Points on a hilly landscape, in no order, each with its height.
From any point a ball takes the steepest step (drop divided by distance) to one of its 2 nearest points. It stops when none of these is lower. Distance is the straight distance between rows; heights are no part of it.
J_400 (h 433): [ -4  14 -27   0 -32  15   1  -7  33  -4  18 -13   7  11 -18  14 -11 -21
 -23 -15  39]
J_8 (h 489): [ 40   4  -1  10   6  -3  12  20  16  -1 -21 -18  -2  38  34  18   0 -25
  21 -27 -26]
J_438 (h 361): [ -6  -1  11  23   3   2  28  38 -23  12  10 -16  14 -10 -23 -12  -7  38
   3 -25   3]
J_307 (h 359): [ 24   5  35 -13 -14   7   1 -31  -3   3  12  -6 -31   7   0   3 -15  17
 -15  36  17]
J_607 (h 161): [  1  -3  -1 -28   1   8  -5   3   4  29   6  12 -30  -2  -2  36 -15  14
 -14  12  13]
J_668 (h 507): [-28  28  28  -8   1   9  26  -9  -1 -15  13  17  20   9  -2   5  -4  24
  10   2  -1]
J_973 (h 119): [-13  -2  44   5 -18  23  -7 -39  -9  -8   9  42  -1 -40  15 -38  17  30
  -8  -3   2]
J_480 (h 328): [-29  16 -10 -19  32   4 -15  13  -3   4  23 -10  11   8   8  -3 -11 -22
 -17   5  -9]
J_671 (h 218): [ -3   1   9  35  39  14 -36  -1   0   5   2  19 -10  25 -26  -2  -9  13
 -17  -7 -22]
J_999 (h 252): [-16  24   7 -25  38  23   3  -9   2 -11  10 -55 -26   7 -31  -3  -7 -12
  -2  -1   0]
J_138 (h 219): [ 14  -2  21 -29  -6   4   9 -20 -22  27   1  -2   7 -22  42  -6 -32  34
  25  -7   4]
J_952 (h 303): [-18 -32   8  -4  -4  -6  31   2 -11   5 -31  23  11  -9  10 -22 -23  44
 -13  -5   5]
J_521 (h 420): [  4  12  -1  -5 -34  26   6 -19  49  28  14 -15   4   5   1   9 -24  -2
 -26 -36  12]
J_778 (h 362): [  4 -14 -20  27  -4 -53 -43  35 -32 -11  20  11  18   2 -28  -5  -5 -14
   0  21 -22]
J_112 (h 704): [  0   1   1   2  31   7 -48  25  29 -13 -18  -7  33  40 -16 -11 -27  21
 -19 -23   3]
J_301 (h 334): [ 23  29 -40  16  13  16  -8 -14  26  23   4   1   2  24 -15   8  13 -11
 -13   2 -12]
J_914 (h 154): [ -5 -11  31 -12 -17  15  11  15  14  16 -24  32   4 -70  29 -39  34  12
  14   1 -20]
J_497 (h 465): [ 32 -40  31  13  22 -28   2 -12 -27  -4  -5  21 -15  22  19 -24   2  -1
  -7   4 -24]
J_865 (h 273): [-28 -17  11 -22  23   3   0   5  -2  16  17  19 -17 -36  19 -14  24  18
 -22 -26  -6]
J_100 (h 512): [ -1  -2  26   9  35  26  12 -11   4  -9 -11  -2 -20  20  17   5   9  -2
   1 -22 -13]
J_380 (h 269): [-12 -14  22  22 -16   0  -4  -8   7   4 -15 -28  -2  10 -18   6  -3  11
  17 -36   8]
J_782 (h 488): [-31  21  39  -1  -1 -11   5 -25   2 -13  21   4  -8  -3   9  -3   6  31
  -5 -25 -11]
J_279 (h 376): [-30  14   6  17  -9  12 -36 -14   0  18  17   8   7  -1  -4  -4 -10  21
 -30 -19   3]
J_659 (h 426): [ 21  27 -11 -22 -12  22 -11 -54  23  32  -4  -2  -1   9  36   9   3   9
  -1 -10   1]
J_506 (h 397): [ 13 -12 -29  39   2   9   3 -13 -27 -26 -21   0  21  30  17   1 -19  -7
   6 -13  25]
J_780 (h 453): [  6  -5  -1   8  18   4  18  23  17  33 -29 -31  -3   7 -11   0  27 -15
  14   7 -29]
J_875 (h 178): [-16 -11  35   5 -50  14 -11 -29  -4   7  10   8   1 -36  14 -25   3  18
   6 -14  20]
J_728 (h 118): [ 26   2 -25 -17  -5  -3  27 -13   6  18   3  22 -16 -21  21   6  21 -20
  -9  33  -1]
J_185 (h 431): [ -7   1   6  -6  11  20  -8  12   5  50  -1 -31  13 -12 -10 -18  37 -10
  12  16 -14]
J_567 (h 137): [  4   2  -1 -35   4 -25   9 -17  21  28  12 -28  28  -4   3 -18 -18   7
  -6   7  -3]
J_199 (h 246): [ 10  26  28 -20 -20  24  10 -17  -9  17  21  -3 -11 -19  36  -5 -18  26
  -7  -6   7]
J_72 (h 374): [ 21  11  26   3   2  -5  22 -33 -21   3   4 -23 -15 -12  -1 -31  -8  10
  -3  38  -1]
J_351 (h 378): [  0 -10  20  24 -33  -4  37  -7  -4  -2   8  14  -7  -7 -18  13 -19   0
  -5  12   0]
J_242 (h 390): [ 15  36 -34 -21 -25 -32 -27 -21  13  29  22 -13   4   9   7  11   5 -16
  -3   8 -14]
J_427 (h 158): [ 42  -7  -5 -17  31   1  35  -1 -17  18  21  18  -1  -8  25   3   6  -5
  16  19  -8]
J_614 (h 447): [ 37 -31  22 -11 -25   9  -3  12  28  27  -8  -2  -3  -7  17   4  36  -4
  15  -4   6]
J_911 (h 217): [-31  -2  -1  -2   4 -13   6  -9   5   2  18  11  -2  -2 -48  25 -17  -7
   1  31 -13]
J_363 (h 442): [  7 -29 -19  18  25 -27  14  10 -27 -22 -11 -17   5   8  22 -25 -13 -26
   7 -19 -22]
J_465 (h 409): [ 12   0   8  -9  13  -9  -3   0  -4  20  23 -21  29   9  -6 -24  19 -23
   9  36 -19]
J_786 (h 363): [ 19 -11 -39  30  -8  -5  16 -33  27   4 -19  15  15   1  -7   3  20 -13
  -9  -2  15]
J_852 (h 536): [-58  15  19 -17 -13  26  26  -4   6 -11  -2   7  -1 -23  -6  23   9  -2
  15   7   5]
J_557 (h 235): [ 29  34   4  -7   0  16 -17  23  17  -3  -8 -26 -15  41  -6  26  -5 -33
   3  27 -15]
J_410 (h 320): [ 13  17 -26   6  38 -17 -53  32 -21 -34 -11 -16 -17  -6 -42 -13 -34   0
  -3  26 -34]
J_623 (h 310): [ 17  32 -26  43  23 -11 -15 -12   9  14   9  16  19  17 -31   5  10  12
   2  10 -28]
J_630 (h 177): [ 15   7  -4  17  55  -1 -34  29  13   0   1   7 -23  17 -31  -3   2  29
 -14 -37 -34]
J_712 (h 321): [ 21  11  -5  27  -3 -24  21  21  -5 -12  -1 -12   6  19 -18   4 -16 -13
   6  14 -14]
J_197 (h 418): [ -1 -32 -35  31  25  10  15   4 -16  -6  -6   6  34  16  15 -11   3 -25
  19 -20  -1]
J_706 (h 417): [  2 -19  -5 -24 -24 -21  32 -26  -1  -9   1   1  27 -27   9 -16   5  -1
  26  28  19]
J_841 (h 482): [-19 -11  26  -8  11 -21 -15 -29 -11 -25   2  27  11  21  34 -23  -2   6
 -23   3 -22]
J_844 (h 228): [-16 -11  34  16 -27   0  16 -17  -8   4 -12 -23   8 -29  -9 -22   4  35
  18 -24   5]
J_446 (h 70): [ 25  -5  -9  -9 -36  -3  -2   1  -5  28  -3  32  -8 -29  15  20  13   1
   0  29  12]
J_303 (h 369): [ -6 -14 -27  12 -16 -35  -4   5   3  12  10 -25  17  -5 -28  20 -20 -40
  16   5 -20]
J_201 (h 466): [  0   9  43  -5 -14   0  -8 -20  30   2  21  10 -10  17  -7  14  23   8
   0  -3 -12]
J_133 (h 296): [  4  21 -24  37 -14 -26  21  35  21 -37 -25   0   7  19  -4   7 -10 -14
 -23 -10  -9]
J_343 (h 251): [ -8   8  14  19  54  15 -15   9 -40   5  13   8 -12  12  -5  -2  -5  29
  -4 -13 -11]
J_957 (h 586): [-35   4  22  -6  13  54   3 -13  -7   4  11  -9 -15  -9  21  -2  18 -32
   0   7  -3]
J_993 (h 469): [-23  50 -22 -11 -13   7   4  20   4  -8  40  -7   2  -7 -19   9  26  -9
  -7  15  20]
J_226 (h 298): [-18   5 -31   3  39 -39 -43  18 -23 -44 -32   6  -2  12 -26 -16 -25   1
  -7  31 -34]
J_753 (h 115): [  1 -17 -13 -13   4  -7  11   7   0  29  15 -19  29 -22  19 -33  -2  11
 -14 -20  13]
J_274 (h 241): [ 26 -23  19  11  20  15 -13   8  24  31  12  14 -15  13 -27  11  33  19
 -12  -5  -7]
J_670 (h 297): [  0  25  23 -11 -41  13  37  12  16   4 -25  44  20 -27  34   0  -8  23
  10   8 -10]
J_654 (h 267): [ 33  -7  -2   0  10 -19 -49   8  15  22  16   8  -5  32 -18  22  21   6
  12  -7 -12]
J_154 (h 211): [ -8  13  11 -11  21  -5 -24 -40  22 -30  13 -42 -20  22 -36  -1   1 -18
   8  -6  -6]
J_877 (h 481): [  5 -35  25 -10 -25  -8  20  23 -12 -20   2   6  29  27  12  -4 -40 -14
  -7   1  18]
J_437 (h 415): [ -6  28   8   4   5   3 -19  47 -10   1  15  12 -17  12 -21  39  28  11
   6  10   1]
J_107 (h 451): [ 28   4  22   9 -20  -1 -26 -24  23  20   2 -19   2  25  17  -4  13 -11
   0   1  -5]
J_500 (h 419): [  2 -16  -9 -26   6  31  -5 -34  23  13  18  19  20   5  18   6  14 -23
  -1   6  15]
J_41 (h 224): [-35  -9  -6 -29 -38  23  -2 -33  40  10 -24  13 -15 -25  10  34   5  -1
  16 -16  23]
J_571 (h 699): [  1 -20  19  11   6   5 -14   1   3  -4 -20   0  23  36  10 -19 -23  14
 -18 -13   1]
J_899 (h 559): [-28 -16   7  12  21 -16 -35  18 -21 -53 -24   1   1  28 -30 -16  15  10
   6   3   5]
J_652 (h 282): [ -6  37  14   4 -36  20   7 -21 -23  13  24 -30 -21 -13   6  -2 -13 -10
  -1   3   1]
J_372 (h 332): [-27 -13  15  30  -5 -14  30  18 -16  -6 -15   1  14   9 -16 -14 -33  30
  -7 -18  -9]
J_535 (h 404): [  0   4  20  14 -34  10  39 -30  -8 -17  13   4 -25 -39  -7   3  17  -3
   4  10   7]
J_27 (h 153): [ 37  -5  22 -10 -19  22  28 -16 -10  -2 -37  44 -13 -24  53  -7 -27  20
   0  18  12]
J_795 (h 186): [-19 -13  11 -12   6  18 -15 -18  -1  28 -25 -16 -42 -21   4  -1  21  -9
 -21  16  -2]
J_255 (h 268): [ -8   2 -20  -2  -2 -24   5  -1 -15 -13   7  13  30  17  28   4 -40 -10
  -2 -10  -3]
J_392 (h 680): [-10   9 -15  14  17 -34 -17  29  13 -43  13  -8  23   9 -44   8 -30 -13
  25 -11 -54]
J_406 (h 665): [-34  10  -7   7   7 -30 -20  -3  -4 -41  27 -30  -2  -4 -29   6 -29 -28
  18 -19 -27]
J_971 (h 380): [ 13 -43 -31  32 -12   7  21 -19  -6   4 -22  35  21 -15  -6  -8  23 -13
  10  16  24]
J_821 (h 343): [ 12  -1 -13   7 -30  28  17 -13 -23  41  10  -6  11 -20  -4  12 -26  24
  32  -9  20]
J_423 (h 475): [ 10  17   6 -29   6   0  -9  12  13  10 -10 -30 -24  21  27  29  15 -13
  18 -30 -15]
J_145 (h 184): [  0  18 -33 -38 -36  25  14  -5  15   4   7  -8  -4 -28  10  12  20 -21
   9   9  45]
J_931 (h 288): [ 23  18 -25  16  25 -16 -53  16  12  13  11  -5  20  23 -32   2  -1  -2
   5  12 -27]
J_707 (h 428): [ 17 -30  -9 -13  20   0 -10 -13   6  -4   8  10  23  21  17 -11  13 -15
  -6  11  27]
J_788 (h 395): [ 12 -43 -10  -6  -4   0  28 -31  16 -20 -11  48  16 -27  -5 -31  23   7
  -6  20  26]
J_590 (h 201): [-47 -13  21   3  13  32  -3 -22  -1  10  -3  31   1 -37  16 -27  34  18
  -3 -17  -6]
J_807 (h 160): [-20  -8  -8 -15  -5  32   6 -30  20   5  -1  -8 -29 -12  -2  16   3   6
  -8 -27  41]
J_67 (h 276): [ 14 -19   3  22  -2  15   0   8 -10  12 -24  39  10  17  23   9  17 -10
   0  25  -5]
J_388 (h 290): [-11  27  16  -9  38  26 -16   4 -29   5  27  -1  -6  11 -17   5  24  25
  10  16  10]
J_491 (h 225): [  1   3   1  -3 -11  22  23  21   4  13 -36  26 -16 -59  27 -13  33  17
  -9  15   0]
J_484 (h 424): [ 14  -8 -25   9   7   5   5  -5 -18  40  26   3  36  -4  -8  -6  10 -19
  17  31  -2]
J_961 (h 401): [ 22  19 -15  38  -4  14 -20  34 -18 -39   4 -15  -4  24 -15  13  -2 -25
   3 -16  18]
J_481 (h 545): [-26  -6  23  18  31 -31 -31  29  -4 -58  -8  11 -14  20 -20  -3   7  -2
   1 -22 -33]
J_131 (h 344): [  9  28   8  10 -16   2  28  19  21  14  -7 -34 -25 -10 -26   3  -8  12
 -38  -1  -2]
J_693 (h 261): [-19  33 -12  20 -22 -40 -26  41   6 -31 -36  -2   3   7  10  11 -25  -6
 -25  -3 -18]
J_958 (h 450): [ 14  21   6   3  13  26  27  -5 -24  -7  -7  12   1  -8  39   0  25  25
  25 -17  12]
J_802 (h 329): [  4 -35  12  10  -9   8  -4  13 -39   6  18  39  -5   1   6 -14  -2   6
 -23  25  15]
J_591 (h 462): [ 12   1  -5  25   5   6  19  -8 -34  28   5   9   3 -11  27  -2   5  25
  22 -29 -11]
J_223 (h 305): [-20 -43  11  12  -9  -8   3  12 -34  -1 -20  26 -25 -18  11 -25   6   9
 -39   7   5]
J_321 (h 480): [  7  -6  10   9 -13   8  39  -5 -15  26  20  19   7 -45   7 -13   5  19
  22 -11 -15]
J_576 (h 598): [-24 -16 -21 -10   3   2   7 -23  17  -3 -34 -24  -8   6 -20  33  11 -14
  34   0  11]
J_6 (h 502): [  4  -6  13 -15  49   8   4   3 -10 -11 -25   0  -4  22  21  -4  23   8
  10  16   2]
J_134 (h 223): [ -5 -20 -17  31  13 -21  11  51 -31 -49   2   7   2  15 -30  -8  -7   7
   3 -17   2]
J_746 (h 148): [ -3  -1 -27 -30  -2   2  25  -3  23  22   9   8  51 -32  14 -30   9  23
   2  -2  19]
J_285 (h 460): [ 30  12  14 -31 -15  10  15   9  35  29   2 -15 -31   2  15  18  34  -9
   7 -13  -9]
J_69 (h 365): [ 25   0 -17  -3  -7   3   2 -24  -1  19  13  31  19   4  18  16  -4  22
  15 -12  27]
J_863 (h 275): [ 37 -21 -29  29 -11 -19  16  26 -17  23  11  -3  -2  -6 -16  -4 -18  13
 -21  -5  14]
J_456 (h 353): [ -9  -8  30  13 -38  -9   1  12 -31  -2  30   4 -20 -12  -9  10 -30  -4
 -17  13  11]
J_558 (h 196): [ 17  23   6 -16  20 -11 -20  29  25 -26  -4 -31  -6  29 -52  10  -4  14
   8  20   0]
J_90 (h 620): [  1 -46  18 -17   1 -12  21  -5  -2  -4 -20 -11  -2 -11 -22   6  12   9
  30   4  23]
J_288 (h 244): [ -2  25  -3 -11   9 -34  -3  10  12   6 -32 -12  -2   9  -2   9   4  16
  -8  25 -16]
J_912 (h 381): [ 16 -17 -10  22 -20  -3  11 -15 -13 -16  11   6  19  18  23   8   0   2
  24 -29  24]
J_738 (h 346): [ 18  24 -27 -28 -17  20 -12 -21  38  27  17 -15 -18  22 -32  16  15 -12
 -12   5  -1]
J_277 (h 180): [ -5 -17  -6  17   9 -21 -17  58 -34 -26   6  19 -10  15   3  -3  -2  13
 -21 -35  -3]
J_518 (h 120): [ 38  -3   0 -13 -32   8   0  -5 -22  13 -14  51  -2 -41  41  -6  -5  29
  14  16  17]
J_757 (h 452): [  0   4   7   2   5 -16 -23   6  -1 -20  40  28   4  22  16  20  15 -28
  -1  -7 -11]
J_592 (h 490): [ -2 -45  20  -9 -45   3  14   8 -14 -15   7  12  33 -12  29 -22 -18  -8
  -7  -1  29]
J_499 (h 287): [ -5  20 -23 -34 -51  43 -19 -39  26  31  -3  15 -12 -40  15   7   8   4
  19 -18  20]
J_442 (h 245): [ -2   1   1 -34 -11 -17  -1 -12 -20   1  -4  -1  22   6  48   9 -31  12
   7   3  18]
J_705 (h 215): [ -1 -15  40 -35 -14  20  17 -10  18  15 -11   2  14 -58  15 -49   2  18
  13  12   2]
J_122 (h 133): [  4  -6 -22 -24 -26  30  -7  -5   7  25 -15  19  -9 -40  -2   7  25  -5
  23  38  39]
J_125 (h 440): [ 24 -41  21   1  -7   3 -13  24  16   3 -13  14  20  16   9 -12  40  11
   7  -5  17]
J_775 (h 194): [ -4  16 -12 -17 -14  -8  36   4  24  28 -14  -1  21 -41  30 -21  13  21
   2   6 -15]
J_926 (h 650): [-14  17  -5  25  13  -4   3 -17  -6 -30  12 -30   2  15  -1   0 -45 -41
  15 -32 -31]
J_276 (h 254): [  7 -34 -20  22   3 -25  14  34 -17 -12  -3   4  25   3 -22 -31  -5   9
 -20  -3   9]
J_44 (h 270): [-38 -38 -10  23  14 -15  -5 -17 -27  -4  -7  19   7   3 -45  10 -17  -2
  11  15  -6]
J_479 (h 384): [-18   5  -6   0  -6 -38 -38  49 -15  -9  24  14   4   4 -21  18   8  -1
   3   4  -1]
J_920 (h 322): [-12 -13  52   7   0   1   6  10 -17 -13  18 -11 -37  -5 -12  -7 -14  -6
 -27   8   0]
J_176 (h 392): [  6 -14 -12   1  24 -25  -3  21  14  22  22 -23  24   4 -40   1   5 -34
  10  19 -31]
J_528 (h 333): [-10 -32 -20   3  43  11  18 -33  -2   8 -31  12 -22  -8  -1  12  -2   4
   0  -9   4]
J_470 (h 383): [  9  29   3 -22   5 -10  34 -27  -2  11   3 -45 -23  -3  -1  -9 -22  -3
  -4  26 -13]
J_610 (h 688): [  9  13  10   8  28 -22   0   7  11 -31   9 -24  31  30 -25  -5 -19  -9
  34 -17 -43]
J_837 (h 421): [  0  39 -17  25  -7  12   1  -2  -9 -29  -5 -12 -16  21   7  21  -4  -7
   0 -10  13]
J_73 (h 533): [-23 -24 -20  11 -17   9  38  -7 -20 -29 -12  34  -2 -13   9  11  -5  -3
   6  -1  36]
J_391 (h 572): [-14  -3 -21  29   6 -16 -33  25  -3 -53 -31  -7   7  23 -44  13   7 -17
  30   3  -7]
J_21 (h 612): [  5 -13   9 -19 -25  12  32 -21  24   9 -18 -21  -6 -15 -14  19  10   6
  38  -2  14]
J_723 (h 318): [ 27   4  22  16 -20   4  38  12  -4  18  -8 -12 -31 -33   3 -15   1  18
 -14   6   8]
J_188 (h 517): [-43 -24  -9  13 -27  -8   8   3  -8 -26 -14  20  25  -1 -15   4  -9  11
  -1  -4  31]
J_682 (h 456): [ 17 -50   0  20  14 -51  -2   7 -23 -34 -15  22  -3  33  15 -23 -23  -8
  -6 -11 -22]
J_164 (h 128): [  0   0  -2  27  34  -5 -47  46 -12 -14 -17   0 -18  15  -6 -11 -16  22
 -25 -48 -16]
J_108 (h 468): [-20 -32  15   1  10 -11 -27   6 -14 -11  16  40  21  27  30  -5   8 -21
 -14  -5 -12]
J_573 (h 439): [ 13 -10  -9   9  15 -18 -14  13   5 -34  19   8  12  28  -1  -8  14 -15
 -14  -7  13]
J_811 (h 323): [ 10  12 -22 -21 -20  64  -3 -46  21  29  21  16   9 -32   4  -9   0   5
   8 -15  26]
J_929 (h 492): [ -5  -4  33 -22  25  -3   3 -13 -12 -26 -22  28  24  20  39 -20  13  22
  -4  19  -1]
J_565 (h 300): [-11  18   5  -4   0   6   5 -15  17  -7 -38 -37  -9  15  -3   8 -13  27
   3 -28  17]
J_519 (h 317): [ -3   3   4  27 -36  26  12 -41 -17  28   7 -16  13 -10  -2  -5 -31  -8
  14   5  12]
J_953 (h 331): [-34   5   5 -11  23  14 -35   2   8  34  15  -5 -15 -14  -1  -9  24  18
 -28 -17  -1]
J_36 (h 366): [  4  37  -9 -18 -22  -3  30 -10  27  23 -12 -17 -34  -1 -11  19 -21  -5
 -27  20 -14]
J_793 (h 432): [ 10   6  13 -16 -15   1  16 -44  14   4  34   5 -42 -36  -3  -4  24 -10
  -6  -2  -5]
J_75 (h 253): [ 23   5   5  10  -4  20 -17  19   3  -8 -15   9  -6  38  22  22   2 -31
 -10  26   4]
J_915 (h 435): [ 11  30 -17  16  17  -7  26 -13 -27 -33 -20  -4 -22   7  23  17  10  18
  20 -20  13]
J_564 (h 216): [ 28  26   6  -5  15   2 -41  45  18 -43 -21 -37  -4  38 -30  14 -16 -14
  18  21 -22]
J_621 (h 250): [  6  47  -6 -16 -25  21  19  -5  26  26 -26  25  19 -40  36 -13  25  31
  16   8  -9]
J_735 (h 605): [-49 -12  15  29  13  39  -3  -3 -20   2  -2   8  11   5   5  -8   9 -18
   3  -2  -9]
J_151 (h 345): [  2   9 -35  23  -4 -26  18 -21  25 -20 -19 -10   7   9 -32  11  -5   3
  -3  -3  15]
J_938 (h 501): [-34 -11   1  -6 -37   7  -5   7  -1 -10  12  -7  47  -6  11 -13  -3  -8
  -1  -3  37]
J_724 (h 162): [ -9  -1  32  -4   6 -16 -17  10  28 -13  -1 -26   3  20 -38 -10  28  -2
  -5  26   2]
J_15 (h 271): [-17   2  -2 -15  26 -43 -28  24  -8 -16 -29   6   8  13  10  -9  -3  -2
 -13  28 -22]
J_250 (h 284): [-11  12  13   2   9   5  41  10 -17   7 -29  -7 -32 -33   7 -10  19  21
 -10  10  -3]
J_190 (h 437): [ 35  -2 -15  -3  -2  -4 -12  16 -22  33  39   1   0 -15   0 -10  26   0
  -3  30  16]
J_336 (h 436): [-38  34 -29   3   3 -17  17  14 -14 -15  22 -18   3 -19 -28   0   8   7
  -4  -2   7]
J_367 (h 286): [ -9  24  28   1  24  25  31   0  -8 -22  17 -28 -32   0 -14 -12  -4 -11
 -25  18   6]
J_840 (h 438): [ 27  17  23 -11  -8  40 -20 -23  18  38  -4   0  12   8  45 -12  17  11
   7 -13  -5]
J_329 (h 278): [-16 -33 -12  26 -11 -42  14  -1 -27 -12 -16  27  -3  -7   1 -33  -9  31
 -29  -7   5]
J_722 (h 302): [ 14  -6   1  13 -27  12  32  16   6  14 -37  50  13 -12  40   8  14   1
   5  17 -15]
J_979 (h 639): [ -3  -1   9  42  15   4  24 -22 -18 -28  11 -15  -4  11   2  -2  -8 -25
  19 -41 -15]
J_810 (h 625): [-39 -13  -2  40  30   4  20 -16 -24 -16  -3   5  -8 -12   0 -16  -6 -15
  -4 -22 -22]
J_169 (h 476): [  1 -12  -1  -6  34  -2 -12  -7  18  24  -2 -33 -18   6 -17   0  21 -14
  14 -30 -29]
J_205 (h 324): [-15  -1 -13   8  -8  -8  27 -27  16 -33 -50 -11   7   7   2   0   3  19
  -1 -15  33]
J_31 (h 473): [ 28 -34  23  -1   2 -18  34   5 -13 -16  -3   5   8  13  20 -21  -9   1
   2   8   6]
J_120 (h 379): [ 19   7 -29   9 -19 -25 -29 -22   5  18  18  16  13  12   0  12  -5  -5
  -6  10  11]
J_589 (h 498): [ 22  -4   9  10   1   5  34  14  -4  -4 -35 -17 -24  21  14  28   1  -8
  22  -1  -2]
J_61 (h 185): [ 30  -1  23 -36 -14  25  19 -21   4  19 -26  17  -3 -38  52  -7 -30   9
  26   1  -1]
J_945 (h 222): [-25   0 -26 -35 -11  28  25   8   5   9  -3 -13   9 -41  39  -2  11 -41
   1  10  21]
J_144 (h 398): [-28   8 -25  -9 -15  21 -28 -38  12  24  16  14  -1 -13  10  13  25 -27
  -8   1  11]
J_629 (h 708): [-10  28 -18 -23  11  -2 -38  17  37  10  -8 -33  24  24 -17 -10 -23  20
 -30 -16  10]
J_760 (h 274): [ 16  17 -20 -17  -2   5  -2  23   1   2  -4   8   8  23  26  34  24 -12
  16  15  12]
J_287 (h 400): [-19  10  17 -12 -12  14 -12 -20  25  24  10 -14  15  -2   9 -21 -11  27
 -29 -31  14]
J_991 (h 364): [-24  19 -11 -12  12   5 -14 -18 -10  21  21  27  -6  -9  32  11   9 -12
 -15   7 -14]
J_395 (h 564): [-21  11  31  -4  -3  32  19   0   4 -16   7  14 -27 -14   6  24  39 -12
  18  11  -6]
J_80 (h 357): [ 18  26 -45 -20  11  -2 -47  44  -2 -30  13 -49 -11   0 -17   6 -32 -41
  12  11 -23]
J_522 (h 304): [-12 -40  -1  10  20   0  24 -31 -22  -7   4  11 -12  -2 -20  13 -28  -9
   9   6  10]
J_160 (h 109): [ -4  14  -6 -21  -8  24 -16  -2   7  -1   4  -5 -47   6 -15  29  13   5
 -21   1  40]
J_157 (h 301): [ 11  30 -25 -22  -9   9  11  24  23  32  28  16   0  14   1  36  16 -12
  -4  -1  -9]
J_663 (h 342): [ 12 -21 -16  24   6 -43  -3   6 -24 -16   8  -2  25  11 -25  -7 -38 -25
  14  17 -24]
J_631 (h 299): [-16  23 -18  -9   5  -7 -17  14  -4  -8  12 -14  13  16 -11  17 -47  -7
  -6 -13  -2]
J_697 (h 527): [-10 -18  26   0  44  -6 -22   8  14 -22  -9   3 -14  22   6   0  13  -7
  -9 -31 -28]
J_662 (h 410): [  1  11  -2 -39 -32 -17 -21 -30  15  37   6   1  -2 -12  19  19   6  12
  13   5   2]
J_902 (h 396): [-12  21  -9  -3  21 -17   8  51 -19  -6  16 -34  -3  -7 -22   1   9  26
   8 -30   3]
J_710 (h 455): [-15  45 -42   5 -15  12 -22  -1  12 -13  38  -7   4   8 -19  17   6 -37
 -21 -16   6]
J_55 (h 377): [ 23  35 -32   9 -12   0 -35  35  -8 -27  23 -51 -18   7 -24   2   6 -36
   8  -2   1]
J_455 (h 405): [ 15 -37   7 -18  -4   2  30 -19 -17 -16  -5  34  20 -24  -3 -28  -6  25
  16  30  31]
J_51 (h 140): [-13 -25   7  -7   3 -29 -31 -18   1   3  29   2  24  11 -21   4 -26  16
   4 -20   2]
J_473 (h 441): [  2 -14  31   1   1   1   3  38  -4   2   7  17   2  17 -13  13  14  19
  14  -8   7]
J_71 (h 206): [  9 -15  19   3  -4  24 -16  -2  18  47  -1  20 -32  -4 -21  21  -1  31
 -24  -4   7]
J_393 (h 340): [  8  28 -17  -6  27  -7 -48  21 -16 -33   8 -33   1   5  -8 -16 -38 -38
   2  34 -29]
J_10 (h 208): [ -9  16  23   0  -9 -19   2   3  14   1  -6   4 -11  -5 -13  -7  21  12
 -25  45 -14]
J_586 (h 449): [ 22   0 -20  16   8   4  -6   7 -35  29  15   0 -11 -22  17  -3  23  17
  -3  -9  14]
J_871 (h 585): [ -7  -4 -39  -4   8 -13 -21   7  -3 -25 -28 -14  10  19 -24  31  12 -17
  34  11  29]
J_647 (h 221): [-10  43   1   2   6 -30 -27  32  13 -53 -28 -24 -26   7  10   8 -10 -21
 -23  -1 -21]
J_822 (h 126): [  3 -12 -19  -9  11 -12   6  -5  -1   7 -25 -20 -36 -11  16   8  -5 -27
 -28  10   5]
J_148 (h 173): [-12 -12  -3  -1  12 -25 -12 -38  10 -18  26  -8   8  13 -40   5 -10 -12
  -2   4   3]
J_933 (h 175): [ -3  14 -27   5   4 -27 -15  21   9 -20 -19 -31 -24   0  19  13 -16 -50
 -19  -8 -10]
J_165 (h 694): [ 12 -24  18  12  37 -12  -8  19  -3 -14 -12 -17  19  32 -18 -22 -26   1
   5 -12 -33]
J_187 (h 325): [ 30  25 -19 -27 -19   8  -4   6  31  24  46  -8 -14  26 -15  36   5 -32
  -9 -24 -13]
J_525 (h 103): [ -8 -26  11 -21  17 -31  -6  -6  29  15  12  -5  31  19 -11  -5 -33  -1
  -8  -1 -19]
J_83 (h 347): [ 27 -31  31 -15  -6  18  14  -3 -22  19  11  23 -17  -6   2  -1 -25  18
 -11  30  20]
J_638 (h 257): [-16 -17  14 -24  -2  24  36   3  -3   6  -1  -2   4 -42  19 -23  -4 -11
   3  13  10]

Where does a ball stop that starts at each point below?
J_958 => J_724
J_481 => J_446
J_571 => J_69
J_144 => J_446
J_473 => J_822
J_188 => J_69
J_852 => J_69

Call two points neighbours if one is among the 2 nearest of the other. Go from one point of each pair to the other, from neighbour to neighbour, staying as low as possible. Name the highest point that can't be avoided.
J_160 / J_753 => J_738
J_753 / J_724 => J_722
J_125 / J_822 => J_473
J_446 / J_329 => J_470
